Points on a hilly landscape, in no order, each with its height.
A ball rolls from a point to whichever of its 5 nearest points has the largest drop for the distance, and stops where none of them is lower. Distance is the straight distance between rows; heights are no part of it.
Dabaf: [114 102 102 113 106  77 102  91 117  89  65  84  96  85  95  79 113 139
 111  93  81  78  66  55  83  79 106  91 104  72 100 117 111]  (h 3.21)
tir: [ 95 100 107 137  93 110 124 127 104  90  56 118 133  77 119  79  94 123
 116 111  60 112  93  60  75  79 140  99 100  94 110  92 143]  (h 3.88)
fanep: [128  94 108 112 105  85  99  79 120 105  72  81  83  95  96  74 106 103
  91  88 105  77  73  45  86  63 104  87 108  64  96 126 116]  (h 3.26)
Kado: [ 95  93  93  98  80  98 101  98 112 112  82  87  83  98 108  86  95 126
  84  74  72  82  79  59  90  61  91  89  94  62  86 110 105]  (h 2.81)
Lideb: [ 96 106  92  90  84  87  93  81 102  84 147 117 105 122 120  92 112  74
 107  99 121  83 119 146 112 127  68 113  84 134  95  89  63]  (h 3.91)
sor: [111  81 102 100  95  95  88  95  99 108 111 103  96 118 116  75  82  61
  74  93 112  81 112 106  83 104  86 103 107  77 100 107 112]  (h 4.19)
Dos: [ 92  88 107 141 105 113 110 100  96 126  76  96 111 100 118  76 104  86
  96 110  86 122  92  85  91  86 131  87  97  97 111  95 155]  (h 5.53)
sekan: [104  95 104  83 101  86  84  87 109  80  95  73 108  89  73  95  97 114
 118  91 110  95  98  79  77  95 108  99 121  88 103 138 108]  (h 3.81)
vadiz: [ 93 112 102  96 108  85 103  93 107  93  76  89  93  79  79 108 110 154
 106  89  75  92  87  78  96  87 110 103 102  76  86 111  88]  (h 2.71)
gar: [110 110  97  95 123  86 121  89  97 104  63 110  74  79  77 111 124 144
 115 110  98  98  74  79 120  96 115  87  99 101  92  80  86]  (h 4.14)
dad: [122  90 108 116 109  87  96  78 112  97  83  76 106  97  97  71 101  94
 109  90 110  94  83  67  64  94 112  86 118  78  97 126 136]  (h 2.56)
bida: [ 99 108 106  90  86  88  83  89 104  68 129 107 105 112  98 107 110  79
 101 104 137 110  93 136 114 138  67 113  90 140 106  87  81]  (h 3.64)
vata: [ 99 102  86  75 108 107 104 123  89  95  92 104  68 106  97 138 114 116
  96  92  91  96 101  99 134  91  85  90  97 112  93  89  53]  (h 4.01)
fip: [101 112 100  89  90  94 103 102 107  74 118 107  90 109 114 121 113  74
 101 102 126 116  92 129 135 120  63  95  82 136 111  82  76]  (h 3.70)
Ganep: [ 58 117  78  75 105 139 102 133  88 112 101 102  65  87 114 140  98 137
  96  93  70 111 115  91 128  85  96 104  66 105 108  74  51]  (h 5.34)
tabup: [ 86 122  92  94  90  90  82  93  99  90 149 113 132 118 109  94  84  86
 107 103 112 102 117 142 101 139  80 119  88 120  95  89  74]  (h 2.10)
rogel: [109  96 102 103  91  90 101 103  99  84 136 123  96 134 125  91 107  58
  99  99 116  91 110 145 107 104  65 103  79 131 104  90  70]  (h 5.83)
Nos: [ 76 106  95 112  97 118 117 113  95 102  69 107 120  75  90 107  98 151
 116 103  55 118 108  94  96  94 124 106 100 101  98  84 116]  (h 3.84)
med: [ 78 103  95 119 101 127 106 111  94 113  86 105 111  90 110 102 100 125
 111  99  64 123  97  87  90  85 128 104  99  98 107  95 130]  (h 4.57)
Rirep: [125  86 107 110  99  98 108 101  97 119  70 101  69 107  92  92 104 109
  83  81  82  73  75  73 107  49  97  89  97  80  94  97 104]  (h 2.93)
muf: [101  99 117 107 113  87 109 100  94 105 101  94 130  88  85  95  86  96
 106 115 111 119 108 126  90 114 114  97 118 101  99 104 131]  (h 4.90)
fonu: [ 98 127  86  78 101 105 127 113 103  91  90  98  83  66  64 135 110 135
 106 111  92 103  97 108 109 122 116 105 109 110  73  81  77]  (h 3.39)
Kepu: [ 82 103  84  90 106 119  92 109  95 104 135 114 104 124 127 102  81  88
  94 107 101 104 117 135 109 110  92 101  85 106 105  86  72]  (h 2.77)
buso: [ 99  99 109  98 110  98 100  91 105  95  75  87  89  97  89  96 108 130
 102  91  89  95  83  81 102  78 105  94 108  71  88 106  97]  (h 2.70)
rikar: [ 94 122  86  82 110 116 120 120  90 104  71 110  72  79  76 130 119 147
 104 108  77 109  84  93 131 103 112  97  91 124  83  71  76]  (h 3.57)
Sabo: [ 83 102  93 109 100 120  86 109  97 125 130 102 112 121 112  84  74  86
  81 103  83 107 112 117 102 100 103  99  95  85 112  91 109]  (h 4.15)
mas: [124  83 138 122 112  83  98  85 103  97  88  77 121 109  97  59 109  58
 105 122 141 102  88 102  82 114 105  90 112 109 107 123 153]  (h 4.71)
Gura: [113  97 103  95  98  93  86  90 100 112 113  84 118 108 111  68  77  79
  89  91 106 100  97  80  73  99  95  96 118  75  95 117 133]  (h 2.88)
dav: [ 96  85 101 107 119 124 108 127  80 114  87 102  71 110 113 123 111  90
  95 102  87 111  94  91 127  57 112  89  85 104 110  83  85]  (h 5.74)
zepo: [ 72 101  93  81  92 112  91 108  96 104 107  99 101  98  90 116  88 134
 100  79  79 103 116 105 100  99  95 103  98  74  91 100  79]  (h 2.91)
dofe: [ 86 124  85  77 101 124 110 130  95 105  94 107  67  97  96 142 115 111
 108 108  97 120  91 103 137 111 108  88  92 128  97  72  75]  (h 4.16)
pivo: [113 123 113  97  95  91 102  99 103  92 125 106 127  82  84 108  91  75
 108 121 137 113 105 156 105 140  94 119 101 142 100  94 101]  (h 1.78)
vefa: [110 117 108  91  93  95 128 120 104  86  92  99  84  88  73 123 112  91
 106 116 126 121  88 124 119 134 105  98 106 136 101  80  91]  (h 4.06)
mov: [ 92  96 101 111 101 122  96 101  99 121  86  88 101  98 108  89  91 109
  88  83  73 105  90  84 100  74 111  96  96  81  98  93 115]  (h 4.53)
fogat: [ 97 118  90  74  93 103  97 102 103  85 119  95 102  69  69 124  94  98
 107 114 123  98 113 128  93 131  94 123 117 115  85 105  80]  (h 2.55)
fifo: [ 92 115  95  65  76  91  87  82 107  61 138 106 101 103  98 118 118  86
 114  95 139  91 106 126 107 145  71 115  88 150 103 101  62]  (h 4.51)
tid: [ 89 139  86  73  83 113 110 118 105  82 129 119  88 103 102 124  95  93
 100 111 117 124  98 144 124 134  79  98  87 143 101  78  83]  (h 3.51)
vov: [104 105 110  95 109  93 112  95 100  91  82  98 104  77  72 119 101 110
 114 111 110 107 101 112  94 117 114 102 115 106  80 100  96]  (h 4.46)
venap: [ 98 129  78  75  99 121 152 131 115  91  96 100  85  68  71 135 107 123
 109 110  93 114 103 122 118 121 131 107 106 126  79  75  76]  (h 2.83)
pokop: [127  75 123 148 122 105 109 113  99 123  93 107  84 129 131  87 109  33
  83 118 118 123  72 116 126  92 109  86  85 116 122  89 137]  (h 3.83)
runu: [126  97 116 129 122  70 118  88 106  93  49 117 114  86  85  83 125 123
 110 125  87  86  69  66  92  88 121  82  99  80 103 104 125]  (h 4.69)
Toz: [ 82 112  73  66 102 117 109 117  88  88 101 102  65  95  93 149 104 139
  96  81  90  95 110  95 135  97  92  96  91 102  87  76  46]  (h 4.74)
Lotu: [109  90 118 107 108  79  95  90  97  86  86  89 107  97  82  90 103  82
 111 119 134 111  98 118  95 125  94 100 113 104  99 119 112]  (h 5.24)
Bifa: [109 104 112 109 103  91 102 116 101 103 107 106 102 113 109 112 103  72
 101 112 132 137  84 143 123 131  93  89  93 143 119  75 114]  (h 2.20)
Nulus: [ 93  91  97  86 104 111  98 110  95 105  95  95  75 102  97 121 105 127
  86  77  84  93  92  83 124  76 101  93  95  78  92  92  65]  (h 3.09)
peke: [111  90  89  99  69  88  96 100 116 121  99  81 101  97 115  90  84 110
  90  72  94  73  89  39  60  59  87  78  94  80  72 121 131]  (h 2.92)
visup: [107 103 105 146 108  90 120 110 100  94  43 137 116  74 101  84 110 139
 105 124  59  97  83  50  96  87 127  93  93  88 113  97 139]  (h 4.02)
dur: [107 127  84  80  67  94 108 110  90  74 138 128  84 136 121 108 125  69
 103 102 109 116 125 152 118  86  57  87  80 164 117  85  62]  (h 0.66)
bon: [ 94  85 106 138 111 124 107 108  80 132  77 103  70 106 124  95 105  66
  77 109  88 108  86  85 108  57 121 106  92  96 112  83 134]  (h 7.03)
digu: [101 103  98 122 100  83 127 108 110  93  60 112 125  75  93 100 103 139
 112 111  62 106 103  84  89  86 132  95 101  99  99  94 121]  (h 3.42)
Mis: [125  91 126 122 112  75 110  94 100 109 106  88 136  99  96  69  90  69
 108 129 126 116 100 117  80 120 113  95 120 107  97 116 149]  (h 5.51)
Zizuv: [117  84 118 102  97  84  68  68 102  83 107  77 116 114  99  64 111  52
  93 113 141  84 100 103  94 123  81 119 102 108 111 131 128]  (h 2.99)
Silur: [ 84 119  97 118 107 107  75 103  97 116 136 105 128 123 111  88  76  82
  91 117  97 118 110 134 106 125  99 102  93 102 107  92 112]  (h 3.02)
rofet: [101 109  93 108 119 107 118  97  87 119  59 115  67  89  96 115 130 143
 113 116  76 106  77  72 130  90 122  94  84 116 104  76  89]  (h 4.13)
keker: [105  80 113 137 111 106 101 100 101 126  71  96 103 118 119  79 100  64
  89 122 106 124  83 108 108 100 121  95 100  95 106  88 136]  (h 5.07)
sadu: [104  97 105  88 118  88  80  80  97  87  81  87  82  87  78 110 122 121
 114  94 118  90  85  83 115 106  97 100 113  91  95 130  83]  (h 2.33)
zura: [120  91 128 129 112  66 119 106 101 107  63 114 112 105  81 101 126  78
 104 134 124 124  75 103 112 116 127  74 105 112  97  93 123]  (h 6.03)
tadob: [115  91  96  91  84  92  87  92 110 119  97  87 104 107 113  77  79  87
  81  78  97  81  98  70  67  77  86  98 105  69 100 114 124]  (h 1.01)
mim: [129  85 122 118 120  78  88  62 112  86  71  89 106  96  78  75 126  88
 115 120 135  95  79  70  79  95 115  77 115  92 106 141 117]  (h 5.90)
zil: [102 128 105  88  89  97 120 112 110  79 119 106  95 105  96 113 102  76
 110 109 133 137  92 146 123 142  84 103  88 153 113  73 100]  (h 2.95)
Sof: [ 99  89 112 131 123  96 114  99  94 119  59 110  97 101 103 100 128 104
 103 122  78 124  77  77 116  89 134  91  92 101 105  84 125]  (h 5.57)
fina: [ 87 102  89  93 114 125 108 136  82 106  91 111  61 102 107 137 114 126
  93  94  77 104 104  88 132  58  96  97  74 111 110  75  64]  (h 5.23)
nit: [100  98  79  83  80  98  97 102  99 114 129 109  96 114 120  92  78  91
  88  69  93  67 131 114  78 102  85 124 110  68 104 109  75]  (h 0.81)
kaviv: [ 78 119  79 112 107 108  75 116 100 119 165 120 109 125 129 101  83  76
  96 116  89 126 124 142 109 110 108 104  76 132 115  76  71]  (h 2.24)
piniz: [100  90  89  79  75  81  90  58 110  69 144 105 110 114 103 106 128  61
 123  99 134  68 118 127 114 126  72 123  91 147 116 104  65]  (h 6.36)
Nado: [115  93 108 135 116 100 112  86 104 118  45 109  87  94 110  78 119 121
  97 100  76  94  70  58 109  70 125  82  80  82 106  97 124]  (h 4.99)
vuvun: [ 80 130  87  85  84  95  93  98 100  79 154 121 105 118 120 109  98  77
 104 107 109 117 113 151 119 135  72 105  76 147 107  75  59]  (h 3.15)
gako: [ 85 103 106  99 105 111  98 110  91 117 103  91 131  97  93  92  88 117
  98  96  81 122 103 111  83 104 110  96 107  87  98  97 126]  (h 4.72)
sebab: [ 90 101  91  62  88 101  85  89 110  78  93  86  92  83  64 130 100 137
 118  78  97  85 112  77  97 101 100 113 113  77  96 129  71]  (h 2.26)
pasan: [108  88  96  88  88  95 103 103  95  96 100 118  71 121  98 101 112  88
  92  72 101  57 104  84  87  83  80 115 107  76 105 117  66]  (h 2.57)
lasip: [ 99 100  93 123 108 110  80 103  99 127 128 109 111 130 124  84  77  53
  77 110 101 109 106 131 108 110 101 102  94 102 105  84 119]  (h 0.37)
Rogi: [110  88 114 128 111  93 112  87 102 106  63  85 106 112 103  69 110  88
  97  99  97 105  73  72  85  87 106  84 115  80 100 107 133]  (h 3.76)
gorob: [ 83 105  84  73  93 107 103 112  84  82 127 119  82 122 113 130  96 100
 105  80 104  85 122 128 118 106  72 108  93 106 100  93  46]  (h 5.72)
Ped: [ 99 107  87  87  89  85  98  74  96  86 155 118  95 124 120 101 116  73
 125  80 111  59 139 135  96 113  69 132  96 122 109 106  53]  (h 6.05)
gad: [106 103 106 117 108 106  93 112 105 113 133 118  95 127 130 103  95  52
  94 109 112 122  94 143 125 105  91 103  80 130 122  87 104]  (h 3.04)
penu: [117  93 107 124 126  81 129  98 101 103 107  89 149  88 103  74  84  88
 110 117 105 114 116  97  69 105 121  89 119  97  97  96 149]  (h 4.62)
roden: [ 90  92 100 121 109 121 109 109  96 120  78 100  71  92 117 103 110 118
  87  92  68 108  85  71 118  55 111 101  82  91 106  89 107]  (h 5.40)
Zuku: [110  87 106 113 127 108 110 118  84 117  71 105  64 101 108 107 121 125
  99 110  83 102  79  80 130  64 113  93  86 103 107  79  89]  (h 4.66)
pom: [100  98  96  81  93  89  89  85 113  94  91  84  83  90  93  98 107 136
 105  68  87  78  87  59  90  63  99 106 107  59  84 124  92]  (h 2.30)
visu: [ 90  86 100  96 102 108  96 103 102 107 109  95  99 108 109 101  88  87
  89  92 100  96 103 108 112  99  87 101  95  78 100 102  88]  (h 5.94)
Nudi: [117  83 113  94 104  89  78  77 106  84 127  78 142  97  82  77  96  76
 102 117 136  85 121 115  86 129  93 116 103 125 115 136 117]  (h 5.62)
rovo: [ 62 118  68  85 100 125  88 119  90 114 149 117 104 117 132 116  88 106
  97  98  75 105 131 134  97 110 104 102  87 109 108  82  55]  (h 0.83)
tum: [ 69 103  73  81  88 119  94 112  96 110 132 107  99 116 125 108  77 127
  93  86  78  92 126 114  97 102 100 104  91  77  99  88  62]  (h 2.31)
vazi: [116  99  89  56  99  90 102 102  91  88 102 104  61  96  81 134 117 133
 102  76  94  69  97  74 131  76  73 110  99  80  93 103  48]  (h 0.96)
Kures: [111 101 105 116 122  80 116  92 100 103  41 134  88  85  89 101 128 148
 111 130  80  98  68  73 111  94 123  83  82  97 103  79 104]  (h 4.50)
rezem: [ 98  97 116  96 102  92  90 102  94  96 118  98 102 102  93 103  91  84
 108 114 131 109  92 131 110 127  86 103 102 108 101 101 109]  (h 4.80)
tabo: [115  96  99 123  95 106  80  97  93 126 121  91 111 124 118  72  64  56
  70 105  97 103 105  98  86 101  90  97 103  89 105  92 136]  (h 3.67)
nad: [ 79 114  89  62  88  95  76  96  92  92 139 100 123 100  87 103  78 110
 117  97 110  95 135 120  81 137  86 119 114  88  97 120  76]  (h 4.43)
poz: [ 97  96 109  96  98  96  83  94  98 100 106  87 116 102 103  82  85  91
 104  95 114 102 102 105  90 110  93 100 109  83  95 113 117]  (h 4.41)
rupub: [ 98 131  96  89  92  94  93 107 105  88 143 105 135  83  79 117  76  93
 102 115 115 111 123 152  97 141  94 123 103 131  87  90  90]  (h 0.74)
bugi: [117  87 116  87  96  87  79  70 112  75  87  78 110  90  71  99 109  89
 112 106 134  86 110 100  91 119  97 101 109 117 101 143 102]  (h 5.42)
Fatom: [ 97 100 106 117  95 102 115 103 105  93  75  87 117  93 101  79  87 133
 104  86  72 101  81  64  76  82 119  86 101  83  93 108 135]  (h 3.80)
rudo: [ 64 105  72  65  83 114  94 109  98  97 125 103 109 102 104 119  88 145
 102  74  81  96 130 104  93 109  94 113  97  68  95 100  57]  (h 3.22)
piz: [ 91 126  93  98 105  99  96 119  94 107 131 105 134  96  86 107  72  94
 101 121 105 120 117 153 104 139 111 109  99 131  98  80 110]  (h 1.82)
pek: [112  78 111 132 101 109  95 118  95 106 124 124  86 130 125  88  94  34
  84 114 106  99  95 133 107  85  90  87  89 121 116  85 107]  (h 4.18)
Sezu: [ 83  97  91 126  92 131  98 107  88 136 101  97  95  97 124  91  78  93
  75  97  66 114 107  78  85  68 112 107  94  91 113  84 141]  (h 0.65)
zed: [ 58 102  93 113  93 150  98 118  94 128 104 106  88  86 128  97  90 130
  87  96  59 114 115  82  91  64 111 119  83  87 108  89 107]  (h 5.48)
sipiz: [ 92 117  89  91 100 103 115 111  98  92  77  96  88  68  62 127 105 157
 119  92  81  98  98  94 106 102 111  98 105  98  77  86  82]  (h 3.08)
Difeg: [107  90  96  95 104  89 112 102 111  75 106  73 128  67  89  93  83 131
 120  91  86  93  99  74  50  89 120  91 120  88  98 122 124]  (h 3.32)
gumaf: [104  91 102 116 103 108 109  94 103 118  75  92  88 105 116  87  92  82
  81  89  86  98  85  84 102  76 109  85  88  80 103  88 126]  (h 5.43)
fozes: [ 73  97 103 119 108 125 104 118  95 117  75 102  76  84 108 106 113 140
 103  96  60 116 100  76 111  78 121 106  79 102 107  87  95]  (h 5.17)
Zulup: [ 98  92 103 140 111 120  92 100  85 141  97 100  97 105 136  90  93  55
  80 113  96 116 102 102 100  75 120 102  98  96 118  81 147]  (h 5.89)
Fil: [ 98  92  97  83  91  95  99  95  98  74 112 108  77 105  95 127 119  92
 106  81 111  78 110  95 121 104  75 113 105 100 100 119  45]  (h 4.11)
Zalum: [105 106 102 135  97 101 119  99 110 107  54 101 108  93 115  71 101 135
 102  94  69  87  63  39  72  77 123  82  94  82  95 102 141]  (h 4.32)
Tiva: [115  91 110  95 101  94  78  75 108  87 110  73 117 105  91  63  89  74
 102 101 125  93 103  83  75 109  95  99 123  94 107 139 137]  (h 0.84)
Dem: [ 96  93 108  96 107 103  99 112  99 101 101 103  89 116 110 115 104  76
  90 104 116 115  87 121 132 111  93  87  91 120 110  85  89]  (h 3.50)
mam: [ 97 121  95  62  95 107 107 107  99  78 101  93  73  92  75 136 115 109
 108  95 122  97  92 106 124 130  77 101 107 122  84  99  67]  (h 4.96)
vis: [128  85 117 124  96  80  83  80  97 111 109 102 106 123 123  68  80  28
  62 102 125  77 105 112  87  99  82 102  99 103 102 101 130]  (h 0.46)
daf: [ 99 103 104 104 106  96 124 109  92  98  65 103  90  84  72 113 113 127
 113 115  89 112  85  93 110 113 127  90  98 104  88  77  95]  (h 3.68)
fonip: [ 91 145  75  77  81 114 106 129 106  82 126 115  78 117 119 127 104  82
 102 109 112 131 112 136 135 103  80  81  83 151 120  72  68]  (h 4.21)
Kole: [ 78 113  96  93 107 114  99 115  95 116 116 108 106 105  94 123  90  90
 101 113 104 130 103 138 111 124 109 102  93 131 107  74 102]  (h 0.28)
lerog: [ 86 101  84  70  78 101  86  99 121  93 102  85 107  89  82  99  95 142
 111  72  83  88 101  63  72  86 100 108 111  72  84 128  96]  (h 2.94)
Bipum: [137  98 113 106 121  72  98  69 114  85  52  93  96  94  82  84 119 120
 117 121 114  87  72  61  90  95 118  79 114  88 113 136 105]  (h 5.25)
Zuko: [ 99 107  82  91  90 105 100 114  91  92 143 129  92 125 129 109 100  73
 101 105  98 107 119 147 120 102  73  87  79 137 115  81  64]  (h 4.58)
zaf: [ 80 101  84  59  79 100  84  84 101  79 111 100  92  93  75 128 101 117
 120  84 120  80 120  97 105 128  83 116 111 100  93 124  56]  (h 3.44)
poza: [103 101 113 133 115 104  99 106  91 121 117 101 133 115 105  82  82  71
  99 133 100 130 100 133 100 119 121 102 110 110 108  97 146]  (h 5.41)
sose: [ 85 114  85  88  98 114 129 121 105 110 106 115 104  75  85 132  99 114
 103 110  98 124 117 140 110 128 120 108 105 125  90  72 104]  (h 1.96)
suget: [ 85  95  88  66  86 103  89  93 106  98 124  92 102 104 100  99  90 106
 106  77 103  86 122  99  92 110  82 113 111  69  96 117  62]  (h 4.44)
ful: [128  86 107 105  95  87  88  92 103 106  94  99  94 113 102  79  91  58
  75  86 121  81 105  89  83  85  77  96 112  79  96 111 113]  (h 3.47)
zul: [116  76 114 117 108 100  96  94 102 108  89  93  91 112 110  82  96  55
  77  98 118  95  82 108 104  87  92  92 106  85  95 104 120]  (h 3.85)
pino: [128  74 120 128 106 106 102 100  98 109  99 110  83 127 120  80  91  31
  68 107 113  90  83 119 101  84  86  91  97 106 111  91 126]  (h 2.49)
rekek: [ 89  93  86  67  76 108 103 103 108 106 112 107  84 107 101 114 103 136
  97  63  82  63 124  83  89  78  89 118 107  53  98 116  55]  (h 4.34)
Pabok: [107 108  97  96 104  87  78 104  94  88 131  87 143  86  82  89  74  96
 106 114 110 102 126 127  81 126  96 118 113 106  94 115 117]  (h 5.60)
Gom: [ 97 111 100 102  92  89 113 105 110  83  89  81 122  66  89 103  96 155
 119  89  59  93 103  72  69  84 119 101 109  83  91 113 109]  (h 3.01)
mor: [111  92 124 115 118  85  99  92  99 103  75  86  92 103  86  95 121  97
 105 109 118 103  79  90 112 105 103  91 113  89  90 108 101]  (h 3.66)
kan: [ 99  93 112 107 124 109 109 113  92 107  80  99  85 110  98 118 113 100
  99 101 101 110  80 100 135  89 107  83  97 105  96  86  91]  (h 4.70)
Goba: [106  82 100 109  89 110  94  97  98 119  98 101  92 119 116  92  81  69
  70  86  98  87  97 102  91  83  97  92  97  70 100  97 113]  (h 4.95)
bupaz: [122  96 100 127 100  88 124 106 123  83  76  95 126  73 103  85  97 133
 115 101  87  79  70  36  55  81 124  84 108  87 100 117 138]  (h 4.48)
fovug: [ 81 101  91  94  87 106  97 104 102 106 101  86 113  94 101  88  90 140
  97  81  68 104 101  78  75  88  97  97  98  75  90 104 111]  (h 3.69)
niru: [ 99 109  80  63  93  94  99 100  97  86 122  79 113  59  64 118  77 121
 113 103 101  98 138 114  80 118  98 113 120  93  87 113  85]  (h 3.73)
Bib: [108  81 120 107 102  89  91  82 101  87  96  94  84 115 105  91 118  68
  93  98 131  86  94 103 118  97  80 105 104  98 100 112  96]  (h 3.86)
tibot: [129  87 111 103 115  91  83  73 111  87  75  91  86  95  84  91 116  99
 107  95 125  82  86  70 106  90  95  97 119  77 102 134  88]  (h 2.50)
kav: [ 94  90  95  81  96  94  98 108  93  87 106 109  79 114 105 125 106  94
 100  91 111 104 105 112 130 101  77  91  89 105  93 101  64]  (h 5.03)
Tofof: [ 98  95 113 118 112  98 118 108  95 115  74 109 105  97  92 110 109  93
 106 124 102 126  87 117 111 115 127  96 102 115 100  90 120]  (h 4.93)
poko: [103  93 112 110 103  95  80  92 100 107 122  94 113 123 123  77  87  57
  90 113 123 104  94 137 113 127  81 108  95 111  98  95 116]  (h 3.25)
bufab: [ 64 107  92  83 101 125 106 116  88 110 110 102 110  92  90 123  83 123
  96 101  80 117 116 123 104 118 104  98  98 104  93  83  95]  (h 2.01)
lided: [103  88  87  83  73 100  92  99 106 120 112  95  98 109 107  93  83 100
  83  70  94  73 115  73  72  81  92 103 109  58  92 115  92]  (h 3.14)
tuk: [110  96  94  98  92  93  86  81 102  99 128 112 108 132 124  74  92  68
  93  88 111  71 130 117  85 117  75 120 107  91 108 108  83]  (h 5.69)
Zisip: [111  93  94  99  91  92  93  86 109 102 122  77 119 104 101  75  68  97
  95  86 103  90  90  55  48 101  97  92 113  88  92 119 138]  (h 2.90)
Tup: [ 99 105 109  84  96  94  85  92  93  84 104  90 110  85  78 109  96  89
 105 106 127 101 116 123  96 127  87 112 110 108  92 116 103]  (h 4.09)
pufo: [103 104 103  82  88  91  80  85 102  78 130  97 128  93  78 104 100  85
 107 118 136  96 112 130  97 148  85 123  98 133 107 115  95]  (h 3.37)
kupov: [106  88 128 102  94  83  81  71 114  71 102  85 107 105  87  90 123  68
 107 106 157  91  94 120 108 130  88 114  94 131 112 128 104]  (h 5.13)
Fufeg: [ 89 120  90  82  90  84  68  71  98  85 147 105 129 116 111  86 105  86
 117  97 112  76 145 126  90 140  80 127 100 119 103 110  56]  (h 3.71)
dube: [ 95 103 102 151  80 131 107 109 107 122  61 108  93  79 138  84  95 113
  89  89  60 110  86  44  88  57 119  98  88  91 100 105 143]  (h 5.20)
suvur: [122  80 118 110  93  87  97  94  97  84 129 116  83 134 121  73 112  47
  87 102 120  78  96 133 106  99  65 104  91 120 110  99  87]  (h 6.15)
fabe: [ 46 108  76  79 103 144  97 129  91 117 116 110  84  86 121 139  99 133
  89  98  70 117 125  99 106  83 103 117  80 103 105  76  67]  (h 5.05)
zim: [116  97  91  71 101  91  82  74 108  88  86  98  70  93  75 121 113 141
 110  76 106  75  91  71 117  88  89 104 111  78  94 119  63]  (h 1.58)
pipo: [116 106 108 104 126  74 115  79 103  96  58 105  86  76  74 103 126 137
 115 123 101  90  73  73  95  92 114  87 106  86 104 107  92]  (h 4.56)
fima: [109  84 119 128 111  88 118 103  91 110  88 100 140  97  92  85  96  80
 104 130 107 125 101 117  90 114 129  86 111 107 108  94 147]  (h 5.50)
bofe: [ 53 110  93 103 101 138  97 110  96 118  93 107  95  75 108 113  93 149
 105  84  52 123 117  92 102  86 111 117  87  92  99  95 100]  (h 4.47)
Kope: [ 71  93  84  90  81 132 105 120  97 107 103 109  85  98 110 108  91 147
  85  68  65  87 112  86  96  72 103 106  81  71  91 102  70]  (h 3.82)
mos: [108  93 115  98 119  78 108  96  97  85  86  83 122  77  82  91  98 102
 112 116 108 108 104  92  75 100 113  92 120  94  91 124 115]  (h 3.96)
pirol: [129  84 116 114 105  89  92  70 110 106  71  85  85 115  97  74 106  72
  84  94 124  85  82  72  90  84  87  89 119  76  94 124 122]  (h 3.49)
pono: [ 88  97 100 133 114 130  96  95  85 133 106 104 117 106 118  87  97  89
  95 109  85 128 100 103  92  96 131 110 103  96 112  90 151]  (h 6.56)
Nanu: [119  77 111 100 108  95 102  99  90 100  90 101  73 108  97 104 109  92
  84  80 101  74  90  88 111  74  89  94 102  75  96 101  84]  (h 2.35)
Lelib: [ 96 112  87  77  77  91 111  99  92  66 129 114  85 118 113 124 124  87
 107  91 120  91 119 118 127 112  61  97  88 138 100 101  51]  (h 5.46)
Vub: [107 111  91  73  95  91  99  87 107  83  87  91  86  65  57 135 118 133
 116 101 108  94  99  91 107 109 106 107 119 102  87 115  69]  (h 3.19)
vudo: [121  88 109  86  99  90  98  86 112  95  90  97  69 105  85 101 116 111
  95  74 102  69  90  74 114  66  86 108 107  74 102 121  74]  (h 1.93)
fipu: [120  84 106 134 104  91 127 108  96 115  87 112 161 101 110  78  97  76
 106 137  95 131 119  96  83  93 148  85 117 107 109  77 171]  (h 5.47)
nosat: [116  93  97 113  87 105  98  91  98 126 104  81 114 105 124  69  63  83
  77  84  93 100  98  69  70  78  98  79 105  84  90  90 152]  (h 3.58)
mizer: [ 68 120  79  73  89 120 106 120  89  96  99  94 104  72  73 135  90 153
 107  87  69 101 117 111  95 116 106 111  96  93  80  83  72]  (h 2.78)
Tekip: [103  92 108 118 113  86 124 110 106  86  71  99 147  84 105  81  97 111
 113 110  80 104 102  69  65  87 130  91 116  86  98  92 145]  (h 3.89)
ruki: [ 90  95  97  69  95  94  88 102  99  94 117  81 120  94  85  93  87 120
 109  93  97 107 117 101  73 110  97 111 116  78  92 119 101]  (h 4.49)
leko: [118  85 112  94 105  93  76  73 109  93  92  88  90 102  97  88 107  77
  91  91 121  80  98  75  99  94  85 101 115  76  99 127  97]  (h 3.00)

For each start below, name the point where the ball stops.
Lelib: Kole
rofet: vazi
Kures: vazi
gar: vazi
Toz: vazi

For each start below, name every point that the ball comes to, in order.
vata: Nulus, Nanu, vudo, zim, vazi
fina: Nulus, Nanu, vudo, zim, vazi
Fil: pasan, vudo, zim, vazi
Zuku: rofet, rikar, sipiz, vadiz, pom, vudo, zim, vazi
